Each row is a point on a landscape with many valleys, with its height.
From any point a ball rolls to the lowest of the 2 points nearest to it. It stops when none of these is lower. Distance is the straight distance between rows; heights are no part of it.
J_137: [107 108 150 129  94 122 134 135 147 141 108 201 128  94  75 120 103 153
 166  90 146 169 120 152 120 136 122 149  85]  (h 46.6)
J_86: [162 124 164 155 152 139  74 131 103 138 130  89 126 147 170  99 205 130
 111 125 148  84  74  68 166 149 165 109 124]  (h 20.2)
J_193: [ 56 158  77 132  88 109 122 125 144  89  98 188 137 152 107  86 121 130
 188 122 178 165  95 143 155 135  94 136 111]  (h 61.5)
J_197: [ 99 180 139 138 115 130  93 131 151  97  83 206 200 146 110 142 109 129
 144 116  96 168 127 123 144 172 163 112  95]  (h 60.9)
J_957: [134 109 121 155 187 131  74 165  94 169 137  74 122 156 127 124 149 122
 128 170 106  80  84 126 118 146 120 143 139]  (h 34.5)
J_898: [189 134 152 149 163 156 149 106 124 156 141  83 152 117 135 130  99 133
  72 128  67 138 169 122  94 109 171 105 160]  (h 53.0)
J_773: [117 140  64 124 126 123 141 145 127  96 152 122  91  93 170  88 119 130
 131 153 171 159 124 145 162 166 103 157 125]  (h 59.6)
J_325: [119 138 149 160 158 149 116 144 129 147 104 126 130 141  75 176 148 114
 102 139  62  97 167 118  98 137 117  89 141]  (h 12.9)
J_605: [118 103 170 107 124  88 172 119  99 117  93 198 130 115  80 155 101 134
 161  90 146 134 142 173  72 113  66 164 110]  (h 48.7)
J_371: [152 111 129 151 147 142  91 109 104 130 131  88 142 148 205  78 202 159
 146 125 189  87  63  91 184 158 167 123 120]  (h 16.9)
J_862: [103 190 128 100 137 107 122  93 135  80  95 172  96 158 106 140 185 104
 135 148 126  79  79 137 140 159 126  49 142]  (h 34.3)
J_740: [131  86 105 130 112 139 187 108  97 149 135 109 106  99 140 129 113 133
 110 116 132 147 159 104  70 126  62 178 148]  (h 51.8)
J_249: [129 129 120 178 127 136 104 151 133 151 103  94 167 123 102 134 136 139
 136 148  59 115 118 129 139 156 114 133 117]  (h 26.4)
J_27: [105 113  80 158 133 129 115 112 154 100 137  77 122 156 155  74 158 154
 138 165 178  86  61 130 154 115 117 129 128]  (h 67.0)
J_151: [134 205  65 120 117 121 163 117 163 118 119  86  93 116 172 138 140 129
 108 148 111 142 162 131 138 131 158  94 159]  (h 34.4)
J_447: [ 76 157  63 144 109 119 117 131 153  79 106 116 124 138 131  84 133 120
 160 158 149 144  92 131 178 121  90 112 112]  (h 62.9)
J_2: [179 122 141 121 144 135 106 129  77 185 175  59 111 113 184 152 101  88
  93 134 124 140 155 103 136 132 143 143 132]  (h 43.0)
J_75: [132 138 127 193  83 150  95 160  95 179 105  93 181 140 155 141 115 134
 136 132  52 126 129 103 146 166  84 156 128]  (h 30.3)
J_473: [146  78 126 148 124 141 116 145 104 182 156  44 132 159 161 102 195 149
 120 112 151 100 125  78 117 100  98 203 132]  (h 57.7)
J_245: [174  97 174  97 132 129 104 151 100 104 138  82 115 109 157 111 176 170
 126 110 188 105 108 107 183 130 149 178 111]  (h 19.8)
J_398: [168 123 189 158 157 139  75 116  74 106 111  76 124 148 141 112 203 132
  83 137  97  85  99  88 155 163 132 115 140]  (h 22.0)
J_376: [179 119 123 170 144 141 121 148 125 152 139  68 141 117 119 155 101 113
 104 109  91 116 149 117 131 106 176 107 146]  (h 51.4)
J_162: [147 114 159 104 142 118 128 121 182 131 147 135 109 125 123 128  79 121
 136 109 148 132 120 162 139  87 197 119 114]  (h 23.4)
J_560: [106 132 172 115 100 105  59 146  90 109 112 214 155 162 126 156 135  96
 182 112 145 136 105 133 180 157 108 106  62]  (h 39.9)
J_953: [106 152 105 171 145 127  99 119 165 112  98 140 116 150  88 103 155 133
 136 149 112  81  83 126 148 166 128  64 132]  (h 22.2)
J_383: [127 223 118  68  82 128 135 118 143 104 118 159  83 146 156 141  85  80
 107 111 112 166 150 168 119 143 110  65 119]  (h 28.2)
J_454: [144 132 186 125 128 131 114 120 147  91  99 155 138 119  76 164  94 105
 104 130  70 144 156 135  97 121 146  88 125]  (h 39.8)
J_693: [148 172 106 122 163 133 126 119 186  81 138  90 157 136 167  82 171 139
 114 128 121 136 124 103 132 136 200 100 169]  (h 16.4)
J_7: [190 134 150 164 164 159 153 134 132 114 144  89 162  94 116 134 138 166
  75 145  55 132 161 149 110 120 137 117 148]  (h 54.5)
J_590: [136 103 158 171 116 156  83 158  94 119 126  94 138 114 136 116 139 145
 115 133  95  83 136 100 210 147 109 152 103]  (h 16.7)
J_663: [137  74 113 135 153 135 118 145 142 185 132  85 188 149 165 124 129 125
 179  99 176 121 148  86  84  72 156 170 137]  (h 45.3)
J_283: [163  99 113 106  98 135 202  91 103 175 165  74 111 109 180 111 104 151
  84 116 159 152 154 103  67 114 106 186 147]  (h 53.9)
J_552: [109  88 119 179  93 138 134 153  51 149 120 118 160 111 127 113 121 164
 140 122 133  99 136 122 113 136  44 206 127]  (h 38.3)
J_104: [159 123 148 176  85 170 168 137 102 114 134 137 166  60 144  96  98 181
 128  97 153 154 109 138 163 142 104 183 108]  (h 54.4)
J_167: [ 81  95 115  90  86  90 141 139 105 178 132 141  69 190  90 158 147 127
 141 114 141 117 146 127  77  70  74 151 135]  (h 30.8)
J_645: [144 119 126 104 166 121  99 144 176 133 124 122 161 140 135 129 138 134
 146 122 112 108 134 123 110  85 200 110 139]  (h 32.0)
J_130: [124  73 104 150 146 124 129 149 131 141 128 109 108 105 102  98 180 150
 173 140 136 107  80 127 132 120 121 193 118]  (h 52.0)
J_607: [161 161 164 147 136 135 118 112 143 131 105 169 176 111  78 123  43 124
 113 133  78 181 111 173 121 154 136  77 120]  (h 54.0)
J_768: [ 64 161  98 115  73 120 108 133 171 112  85 199 187 148 138 120 112 126
 180  99 174 167  96 137 152 133 139 143 114]  (h 60.3)
J_328: [126 113 101 156 177 115  83 147 116 121 128  95 139 137 102 124 131 118
 147 165 134  96  89 129 166 156 118 139 109]  (h 31.2)
J_639: [126 197  85 145 133 150 121  98 118  73 106  92 122 137 171  55 181 145
  89 175 109  84  75 138 142 165 110  98 159]  (h 24.9)
J_810: [ 94  96 164 117 118  88 146 117  83 137 126 158  95 167  59 146 161 128
 152 116 161  89 113 136  77  80  71 158 124]  (h 34.0)
J_96: [159 193  89 141 140 142 116 122 152  80 131  67 154 150 210  80 215 150
 100 143 138 121 118  85 140 153 178 106 159]  (h 19.0)
J_119: [129 114 150 139 188 148 154 122 142  75 114 137 154 121  88 136 172 153
 121 142 120 116 141 107  69 162 162 129 191]  (h 19.4)
J_472: [ 80 180  86 108 128  99 106 105 135  53  98 145 112 128 100 122 157 101
 105 178 116 142 136 125 118 153 129  78 146]  (h 36.4)
J_823: [ 84 146 103 131 107 129 113 153 117 184 129 125 100 166 102 178 101 117
 152 129 113 125 134 129 121  73  64 119 126]  (h 23.9)
J_934: [140 113  72  98 102 152 180 116 136 201 172  89  98 122 187 110 120 144
  93 128 140 166 153  99 100  87 130 168 151]  (h 55.9)
J_652: [ 85  94 133 144 110 130 119 152 130 176 114 191 107 120  98 157 110 104
 169 100  91 117 137 143 139 122 104 138 109]  (h 46.4)
J_205: [138 126 203  99 110 107 186  77  99 117  84 156 122 127  81 152  90 120
 115 106 131 133 139 170  56 123  87 143 104]  (h 50.1)
J_221: [121 181 104  65 164  98 147  75 146  67 120 146 120 130 158 120 127 108
 103 168 133 156 155 138  75 147 189  94 184]  (h 43.7)
J_462: [101  68  86 162 108 150 148 121  91 186  99  99 103 171  96 128 137 155
 137 130 123  87 121 118 115 101  68 186 130]  (h 45.2)
J_492: [157  85 170 163 176 136 137 103  92 108 118  90 157 116 121 111 199 151
  88 164  97  98 146  93 102 150 131 146 179]  (h 20.1)
J_79: [177 116 134 166 185 168 109 164 130 150 155  93 148 118 163 112 177 133
  93 135 107  95 121 102 130 125 153 126 139]  (h 41.6)
J_600: [109 169 102  83  94 124 128 107 137 163 163 125  80 157 122 171  75  91
 102 126  75 177 146 113  98 109 128  95 131]  (h 56.0)
J_530: [103 154 113 122 139 125 118 142 165 103 101 173 105 128  82 122 147 125
 153 119 144  96  94 128 173 133 121  90 117]  (h 26.5)
J_864: [163 139 131 124 162 125 149 100 169  82 134 110 131  94 124 112 103 133
  88 138 108 150 143 140 129 156 192  89 148]  (h 10.2)
J_63: [123 153 145  95 139 126 130  98 128 161 141 139 103 151 112 181 100  69
  95 141  51 139 184 128  71 125 124  94 154]  (h 55.2)
J_368: [ 90  69 122 138 102 142 186 124 125 155 103 149 126 121  91 146 106 131
 129 108 120 138 154 109  65 128  55 169 146]  (h 50.3)
J_749: [155  72 142 149 137 141 182 109 130 159 133  79 136 101 133 108 128 147
 123  74 146 116 157 116  71 107 145 203 169]  (h 47.4)
J_241: [138  76 120 135  89 159 154 137  54 163 162  88 111 110 171 152 118 138
 104 109 155 139 147 101 107 135  54 181 133]  (h 53.6)
J_703: [126  94 117 159 155 127 134 135 135 146 143  95 142 126 192  89 189 162
 160 126 181  98  97  96 170 129 162 156 136]  (h 21.3)
J_177: [121 141  85  73 103 114 132 122 169  99 128 170  92 118 107 124  78 126
 134 119 170 177 104 166 149 143 147 102  97]  (h 22.4)
J_574: [134  81 150  87 114 136 183  93 129 179 123 114  99 148 124 124  74 119
  94 106 138 147 161 153  42  73 102 167 143]  (h 51.1)
J_320: [188  89 151 140 127 156 138 146 121 179 158  65 112 103 157 125 145 154
 104 105 133 106 159  88 159 127 155 175 114]  (h 43.2)
J_499: [136 122 153 162 115 151 106 114 124 168 100 136 167  96 112 114  23 100
 116 120  93 177 132 157 153 145 151 106  95]  (h 52.7)
J_614: [146 121 155 180 144 139  80 139  67 129 116  83 132 120 134 127 165 110
 110 144  74  78 117  97 176 160 103 118 144]  (h 19.9)
J_784: [109 140 139  85  52  96  96 105 135 111 120 240 170 144 151 140 101 137
 173  96 198 158 124 167 177 151 125 133  67]  (h 43.1)
J_298: [135  71 140 144 144 104 164 123 105 127 144  91 134  99 134  89 175 175
 160 127 167 107 108 115  91 125 115 200 144]  (h 54.3)
J_65: [141 108 136 103 127 142 122 150 163 172 157 112 120 159 126 171  71 108
 100 116 115 137 158 135  99  66 140 103 103]  (h 36.1)
J_440: [150  92 145 163 112 158 124 127 141 142 141 100 146 106  98 108  27 127
 114 115 113 166 119 143 164 119 134 125 113]  (h 51.2)
J_456: [190 147 111 110 102 141 146 118 165 107 156  76 125 101 223  75 135 165
  87 117 158 144 130 132 174 120 207 131 131]  (h 45.5)
J_220: [132 133 132 189 156 145 107 131  97 102 106  93 162 112  96 111 165 154
 109 178  66  88 107 114 148 163 122 111 140]  (h 22.8)
J_976: [172  87 154 135 117 145 153 113  96 195 150  67 147 109 167 133 137 156
 129  86 169 116 162  81 107 116 155 197 128]  (h 45.1)
J_807: [101 175 118 125  79 141 142 129 180 109  98 194 164 131 139 128  86 156
 167 107 165 206  96 141 155 146 139 116  94]  (h 59.1)
J_586: [134 121 182  85 125 113 104 143 114 173 165 147  95 191 140 174 155  83
 162  95 149 118 134 101 121  85 155 124  92]  (h 48.4)
J_71: [127 199 109 102 109 136 161  96 166  99 103 121  81 123 168 121 125 107
  69 152  89 164 164 143 100 142 144  91 144]  (h 31.6)
J_795: [125  89 158 145 149 107 206 122 123  98 102 159 142  83  97 130  88 142
 130 107 149 159 120 175  79 112  92 160 137]  (h 50.2)
J_287: [165 158 198  75 146 109 136 100 140 103 116 165 117 117 114 160 123  94
 117 131 116 116 151 154 135 137 187  66 115]  (h 42.0)
J_182: [130 104 138 152 177 146 125 124 122 124 118  93 171 132 132 135 171 132
  98 140  86 125 152  88  66 131 177 144 179]  (h 21.7)
J_641: [111 105  80 139  81 158 123 157 117 173 137  62 116 145 134 154 104 130
 118 153 111 140 158  86 137 123  73 133 128]  (h 44.7)
J_764: [162 140 206  72 129 133 126 116 131 203 143 144 101 183 161 179  97  84
 123  96 139 128 159 117 113  91 170 105 105]  (h 49.5)
J_354: [120 135 140  66 139  95 109 143 158 106 132 162  93 152 128 140 172 118
 172 117 198 127 110 132 135 112 156 120 113]  (h 39.1)
J_937: [120 124 141 130 162 132 140 107 110 125 118 160 136 135 109 187  97  79
 113 155  37 133 176 152  88 129 105 116 166]  (h 55.7)
J_516: [102 109 184 112  70 103  97 131 104 116 111 232 173 157 122 144 137 133
 186  99 184 138 103 145 158 146  95 140  71]  (h 41.4)
J_455: [107 105 155  79 100 121 215  73 115 163 131 141  84 149 114 143  88 126
  99 115 154 160 186 126  60  75  93 127 133]  (h 49.9)
J_785: [160  62 157 148 127 146 140 151  60 143 164  85 115  99 162 131 134 131
 124 101 160 129 115 110 139 126  95 204 118]  (h 55.3)
J_184: [ 97 164 128 118 134 124 144 104 135  43  92 191 150 114  90 129 129 136
 117 152 119 133 161 151  94 177 112 112 183]  (h 22.7)
J_116: [156 117 154 106 165 112 107 153 144 145 135 132 138 146 113 166 123 121
 100 131 116 116 154 133 101  74 186  94 113]  (h 34.1)
J_704: [101 147  92 154 126 139 105 147 123 181 115 107 113 168 102 159 128 115
 132 138  76  89 141 115 120 107  94  93 147]  (h 18.6)
J_906: [157 149 148 115 168 115 155  97 139  91 124 149 149  84  72 128  76 129
  92 151 127 139 129 166 120 138 175  65 155]  (h 13.8)
J_140: [167  89 125 161 113 143 120 165 120 165 150  87 121  78 114 121 118 150
 122 134 133 126 144 114 147 125 117 143 117]  (h 45.9)
J_592: [148 107 136 135 193 117 104 136  91 173 155  84 134 118 182 142 122  78
 104 145  80 117 151 114 117 138 177 129 152]  (h 44.6)
J_308: [119 204  92 101 103 133 142 108 143  92  94 153 110 115 143 134  99 110
  91 137  99 150 179 171  94 157 115  68 175]  (h 29.9)
J_668: [152 146 143 111 152 134 162  91 115 165 135  94 109 138 143 151  83 111
  76 136  53 136 180 133  74 109 162 107 183]  (h 54.2)
J_804: [127 230 138  75  81 121 126 114 126  87 121 197 123 145 143 147  84 121
 117 129 132 170 133 173 152 168 123  63  99]  (h 26.8)
J_841: [142 186  95 149 115 164 144 116 147  64 128 107 155  78 173  88 143 139
  95 156  79 145 133 126 161 193 111 112 141]  (h 31.7)
J_478: [179  98 130 165 122 134 129 137 128 167 155  70 124  86 110 144  55 128
 113 126 120 140 146 132 166 113 164 128 113]  (h 49.0)
J_914: [ 92 137 115 118 139 120 170 107 127  54 122 167 113 128  96  99 174 155
 145 157 137 109 138 141 105 148 122 115 212]  (h 20.0)
J_677: [112 130 187 123  90 112 148 133  90 105 118 197 126 149  69 155 153 159
 162 118 198 108 114 138 120 128  80 129  86]  (h 39.6)
J_912: [100  74 112 178 118 128 146 153 126 111 106 142 123  87 100 101 142 165
 152 131 130 134 103 135 146 142  90 179 105]  (h 50.0)
J_878: [ 78 205 101 110 103 104  92 116 149  96  95 198 155 153 144 117 135 114
 144 144 103 138 121 154 128 182 102  80 153]  (h 62.2)
J_828: [106 115 144  83 109 117 184 107  84 141 126 157 100 152 109 189 109 107
 123 105 151 123 184 147  55  87  61 159 124]  (h 48.5)
J_486: [143  98 151 158 135 144 194 120  96  91 137 132 147  68 129  91 106 171
 113 106 140 138 134 159 110 110 102 186 119]  (h 52.2)
J_382: [143 158 139  73 158  88 121 100 168  79 125 158 137 126 133 132 150 102
 123 139 132 133 146 131 113 129 216  80 142]  (h 42.9)
J_809: [ 87 176  50 126 100 139 129 134 166  86  94 112  79 147 147 100 158 107
 130 156 121 131 102 134 164  92 109 108 138]  (h 64.0)
J_189: [155 169 127 136 123 134 125 141 125  67 123  81 134  92 177 106 171 154
  93 153  90 110 113 122 183 183 125 115 143]  (h 29.6)
J_712: [170 130 119 148 147 165 134 155 190 113 154 115 132  98 112 104 136 140
 115  98 104 126 119 130 166 122 145 116 118]  (h 36.3)
J_59: [108  75 109 154 105 123 142 138 115 179 124 157 124 104 102 145 103 120
 152 124 124 138 146 138 108 128  71 160 123]  (h 48.6)
J_277: [152 132  96 135 141 101 141 125 139  90 140 110 112  98 154 114  95 149
  95 138 136 163 125 162 182 141 184 106 133]  (h 14.0)
J_844: [125 147 102  74 117 143 140  96 130 219 170 100  74 136 145 161  48  87
  99 141 105 179 138 130 124 109 119 115 136]  (h 56.9)
J_532: [113 155  58 134 145 132 120 120 162 112 114  95 120 141 164  87 187 124
 126 165 143 104  94 129 170  98 146  92 145]  (h 65.3)
J_673: [124 126 172  81  91 107 119 140 132 102 155 182 104 137 118 142 135 115
 169 111 177 140 104 149 169 116 136 101  77]  (h 41.2)
J_339: [148 129 196  86 114 105 112 129 130 134 158 178  88 133  93 144 104 107
 132 130 137 141 139 149 167 119 128 109  53]  (h 42.4)
J_972: [143  85 137 131 129 126 170 131 130 145 156 109 125 132 106 161  86 118
 149 104 183 138 131 134  73  84 114 173 154]  (h 42.1)
J_665: [124 158 164  72  69 125 131 134  90 178 165 158  78 161 107 183 101  86
 130 123 141 150 154 121 111  92  92 127  81]  (h 45.6)
J_366: [122 131 165 126  95 142 111 136 152 160 126 180 132 102  97 151  82 117
 151  95 101 134 131 153 144 126 126 120  92]  (h 44.5)
J_3: [141 102  90 136 107 158 149 143 129 171 131  86 116 138 111 160  64 128
 118 122 127 159 152 100 116  97  94 163 126]  (h 42.2)
J_381: [107  99 177 111  81 114 154 113  89 146 118 194 115 171  99 178 109 110
 172  93 152 117 167 147  93 116  55 159 109]  (h 47.1)
J_987: [ 88 166  86  80 145  91 103 131 176  97 126 152  87 159 130 114 161 103
 142 152 164 126 105 119 140 131 168  84 126]  (h 37.2)
J_165: [154 121 111 158 160 159 101 148 126 202 142  71 129 149 180 138 190 122
  97 139  94  84 136  91 111 119 153 131 150]  (h 43.4)
J_920: [ 82 144 117 187 135 130  78 134 121 112  81 158 192 127 131 102 125 121
 159 134  77 121  81 130 174 156 132 138 115]  (h 62.8)
J_623: [198 103 131 145 132 187 123 153 145 146 154  87 146 101 162  93 183 164
 119  75 156 107 128  98 158 124 155 175 108]  (h 41.5)
J_971: [105  98 156 121 102 113 129 145 113 130 117 177  98 149  59 139 178 144
 173 112 167 102  90 131 116 104  97 139 101]  (h 36.7)
J_824: [144 101 141 113 155 109 132 143 171 159 141 140 134 119 130 127 130 142
 165 105 170 125 121 147 110  70 202 147 131]  (h 27.8)
J_908: [137 107 124 117 123 156 144 125 149 205 168  63 111 141 133 136  63 119
 114 126 155 161 156 118  99  86 136 141 119]  (h 39.2)
J_962: [ 91  71 124 142  96 105 154 128 143  93 105 181 130 106  95 106 124 154
 169 109 149 148 116 127 115 136 103 166 101]  (h 48.3)
J_33: [117 124 124 155 163 138 107 130 160 144 107 134 123 133  93 146 183 125
 132 136  90  80 107 129 124 132 136  83 137]  (h 17.7)
J_310: [ 76 129  88 105  72 112 148 124 110 162 138 149  95 150 108 159  89 134
 138 112 135 164 155 120  90  81  71 149 124]  (h 28.0)
J_520: [130  89 137 129 173 106 191 126 117 136 129 121 128 142 116 156 113 117
 129 112 128 118 148 140  29 110 105 183 160]  (h 44.9)
J_945: [163 137 145 126 141 137 101 161 112  96 126  80 109 126 164  96 194 179
 126 127 162  76  96  92 216 138 126 154 109]  (h 22.6)
J_617: [120 103 210 102  84 119 150 103  93 154 122 190 112 145  94 164  61 126
 152  92 170 153 136 158 131 129  85 148  64]  (h 45.7)
J_404: [117 101 110 182  83 150 112 162  94 169 115 112 161 120 151 126  98 159
 149 118 108 106 130 118 169 139  89 181 123]  (h 34.2)
J_554: [121 162 143 136  84 149 111 123 179 126  77 180 180 118 109 127  71 146
 128  96 129 197 120 136 150 160 156  85  81]  (h 60.2)
J_428: [151 151 135 127 172 128 145 107 144  60 145  93 161 104 166 107 161 143
  97 165 118 142 138 107 110 178 177 104 178]  (h 13.6)
J_536: [ 85 212 106  89  89 110 116 118 129  96 103 187  81 173 140 135 160 115
 140 132 134 104 109 145 176 145  95  58 112]  (h 32.1)
J_347: [106 153  68 108 113  98 134 128 178  97 137 118  85 119 123 126 144 130
 144 128 196 137 120 131 143 129 167 136 143]  (h 34.6)
J_680: [135 133 125 146 119 141 111 128 143 101 100 173 184  89 122 117  69 144
 125 119  59 161 122 169 151 143 138  77 137]  (h 55.0)
J_739: [154 154 204  86 110 142 139 113 138  74  99 175 141 113  90 171 123 117
 117 120 102 138 135 136 145 147 151  58  96]  (h 41.0)
J_955: [114 176  71 145  93 130 113 131 140  93 105 170 164  86 166 111  79 132
 114 118  98 164 122 164 151 160 145  85 139]  (h 56.1)
J_355: [140 166  99 123 136 151 152 150 176  86 125 142 138  85 134  98 140 140
 108 140  72 142 119 116 159 150 137 106 133]  (h 33.9)
J_679: [131 141 103 150 137 133 118 138  99 158 123 122 159 122 120 178  70  92
 110 145  58 119 170 139 117 136 112 113 144]  (h 56.5)
J_5: [104 136 159 134 142 111  78 136 122  73 103 180 166 132  71 149 135 110
 124 128  58 130 142 145 112 133 133  99 136]  (h 38.9)
J_508: [133 102 106 119 132 150 113 132 140 210 165  74 148 140 175 142 104 102
 145 118 158 132 156  75  98  94 153 178 128]  (h 42.5)
J_138: [115 177 103  75 108 107 114 150 168  76 117 179 131 127 128 132  82 137
 132 132 128 172 134 168 155 143 125  65  93]  (h 25.0)
J_268: [120 116 109 132 199 105  84 159 154 111 143 104 142 121 108 113 139 115
 120 166 113 116 116 116 133 159 154 116 133]  (h 33.7)
J_359: [128 132 202  90  82 130 116 141  88 161 164 174 117 140 109 172  98  93
 150 109 155 128 133 136 140 107  99 144  57]  (h 44.0)
J_877: [106 145 105 114 169 105 103 136 149  74 136 132 155  97  95 104 132 111
 113 172 102 131 139 150 131 158 148  84 139]  (h 35.1)
J_313: [117 161 195  86 159  96 108 114 101  56 115 192 142 143  89 153 154 105
 122 151 100 117 133 160 121 138 129  99 123]  (h 38.0)
J_596: [140 153 105 148 144 131 119 139 124 106 158  73 114 117 175  98 164 154
 123 157 131  98  83 118 195 171 129 130 134]  (h 26.6)
J_539: [134 104  92 137 161 132  90 150  77 201 169  65 112 139 159 132 134 102
 136 136 134 102 116 101 125 132 103 157 140]  (h 38.1)
J_300: [109 170 120  90  85 112  98 141 136  91 125 180  95 156  94 122 163 132
 146 118 158 108 102 118 176 167 112  70  93]  (h 29.8)
J_674: [115 120  94 143 129 114  92 142 126  98 139 102 144 102 147 104 135 157
 159 166 133 117  89 137 197 182 115 148  98]  (h 30.7)
J_61: [126 169 178  94 124 106  64 132  88  74 125 208 147 147 110 149 143  81
 144 125 105 128 120 148 160 160 136 106  73]  (h 38.8)
J_742: [156 120 145 141 154 124  84 168  50 166 172  77 128 116 175 166 124 106
 102 134 120 123 111 110 141 132 112 139 123]  (h 41.1)
J_239: [104  93 133 137 162 113 159 146 148 133 145 160  97 112 105 127 140 116
 173 104 177 110 119 145 122 103 121 158 131]  (h 33.6)
J_827: [110 115 130 132 213  90  85 121 153 107 131 126 146 159 102 127 171  95
 139 166 136 105 110 130 102 125 169  88 153]  (h 35.3)
J_615: [132 124 131 187 181 130 141  96 109  80 105 102 145 129 122  85 207 151
  89 159 102  83 109 100 118 148 152 118 161]  (h 21.8)
J_92: [ 87 109  75  97 125 126 104 134 145 204 143  93 100 193 154 145 146 103
 138 132 130 118 137  88 104  69 127 126 141]  (h 36.6)
J_637: [ 57 177 114 154 128 115  82 108 122  97  66 200 193 146 109 113 133 124
 136 144 102 148 113 129 117 183 134  95 145]  (h 61.6)
J_304: [126 113 109 149 149 109 106 135 116 181 128 132 127 104 120 165  88  67
 142 146  80 143 145 150 143 118 104 111 117]  (h 57.6)
J_15: [ 65 141  79 164 114 122  85 139 166 114  82 166 186 141 146 101 124 133
 179 127 133 140  94 131 174 166 149 136  95]  (h 61.7)
J_888: [162  84 181 127 113 141 114 143  77 165 143  73 103 145 168 120 191 154
 110  80 168  97 118  92 141 118  82 194 122]  (h 56.6)
J_859: [115 150 126 125 150 122 169  95 164  60 127 128 145 115 137 103 188 146
 113 157 122 125 145 115  83 147 160 126 219]  (h 16.5)
J_894: [ 98  68 101 139 134 131 149 129  87 146 122  91 104 154  98 108 143 130
 117 133 139  82 141 127  70  94  74 198 155]  (h 43.3)
J_120: [101 198 147  82 128 101 124 107 149  45 108 176 116 130 108 139 131  91
 123 146 102 138 146 145 140 162 144  75 123]  (h 37.3)
J_546: [135  91 127 161 161 128 131 153 141 166 163  98 100 121 132 148 116 107
 170 112 152 127 108 115 108 100 129 167 137]  (h 38.2)
J_176: [113  91 117 139 143 121  99 121 141 181 119  93 109 185 107 116 155 126
 150 135 151  81  87 115 110  62 143 140 133]  (h 37.4)
J_493: [ 99  74 128 176 135 100 155 149  82 128 118 121 141 133  95 104 115 151
 136 133 130  92 134 150  82 121  64 182 144]  (h 41.3)
J_312: [ 90  94 100 114 119 107 112 110 126 189 138 115  90 208 113 139 147 107
 157 129 160 106 127 111  72  62 105 145 146]  (h 33.8)
J_394: [221 133 154 143 138 147 117 144 129  91 145  77 173  93 155 117 186 162
  77 148  79 121 152 125 150 126 139 119 133]  (h 55.5)
J_101: [116 148  88 153  85 158 163 123 154 106 103 154 165  81 145 103  70 147
 133 115 141 192 103 156 173 146 129 113 105]  (h 57.5)
J_343: [185 125 125 109 143 152 147 133 157 130 152  91 145  90 189  82 150 184
 127  99 196 132 141 112 168 120 183 157 107]  (h 43.5)
J_117: [143 116 105 117 124 108 137 124 167 105 136 140 105  87 107 119  76 147
 142 126 139 166 110 165 158 126 166  94 123]  (h 18.5)
J_228: [147 187  89 136 162 159 114  85 120  84 110  79 153 160 186  45 201 152
  98 161 141  83  80  98 130 152 161  95 174]  (h 21.6)
J_433: [130 106 156 119 126 113 148 121 124 179 172 144 101 143  94 166  70  98
 159 107 169 161 131 151  95  90 102 136 128]  (h 44.8)
J_69: [118 100 120 138 156 102 174 132 107  90 155 116 120  83 127  95 132 168
 148 149 196 128 109 139 138 144 126 192 124]  (h 56.3)
J_259: [ 83 121  81 139 131 103 137 135 154 102 147 158  89 124 102 101 142 118
 162 125 189 116  99 134 145 132 128 129 135]  (h 31.1)
J_928: [117 136 135  58 105 111 131 119 108 188 162 150  72 171 136 185 123  72
 153 111 148 123 152 112 111  68 113 133 125]  (h 47.0)
J_983: [163 119 123 162 150 169 138 165 168 157 160 102 138 114 149 109 172 146
 135 102 126 128 121 117 148  89 184 150 125]  (h 39.3)
J_518: [119  86 104 126 152 131 150 143 142 113 166 122 114  85 152  99 102 160
 146 137 172 142 108 129 166 137 147 157 111]  (h 57.9)

For each start below, name the point where the ball stops.
J_151 -> J_864
J_976 -> J_596
J_462 -> J_590
J_894 -> J_590
J_71 -> J_864
J_140 -> J_596
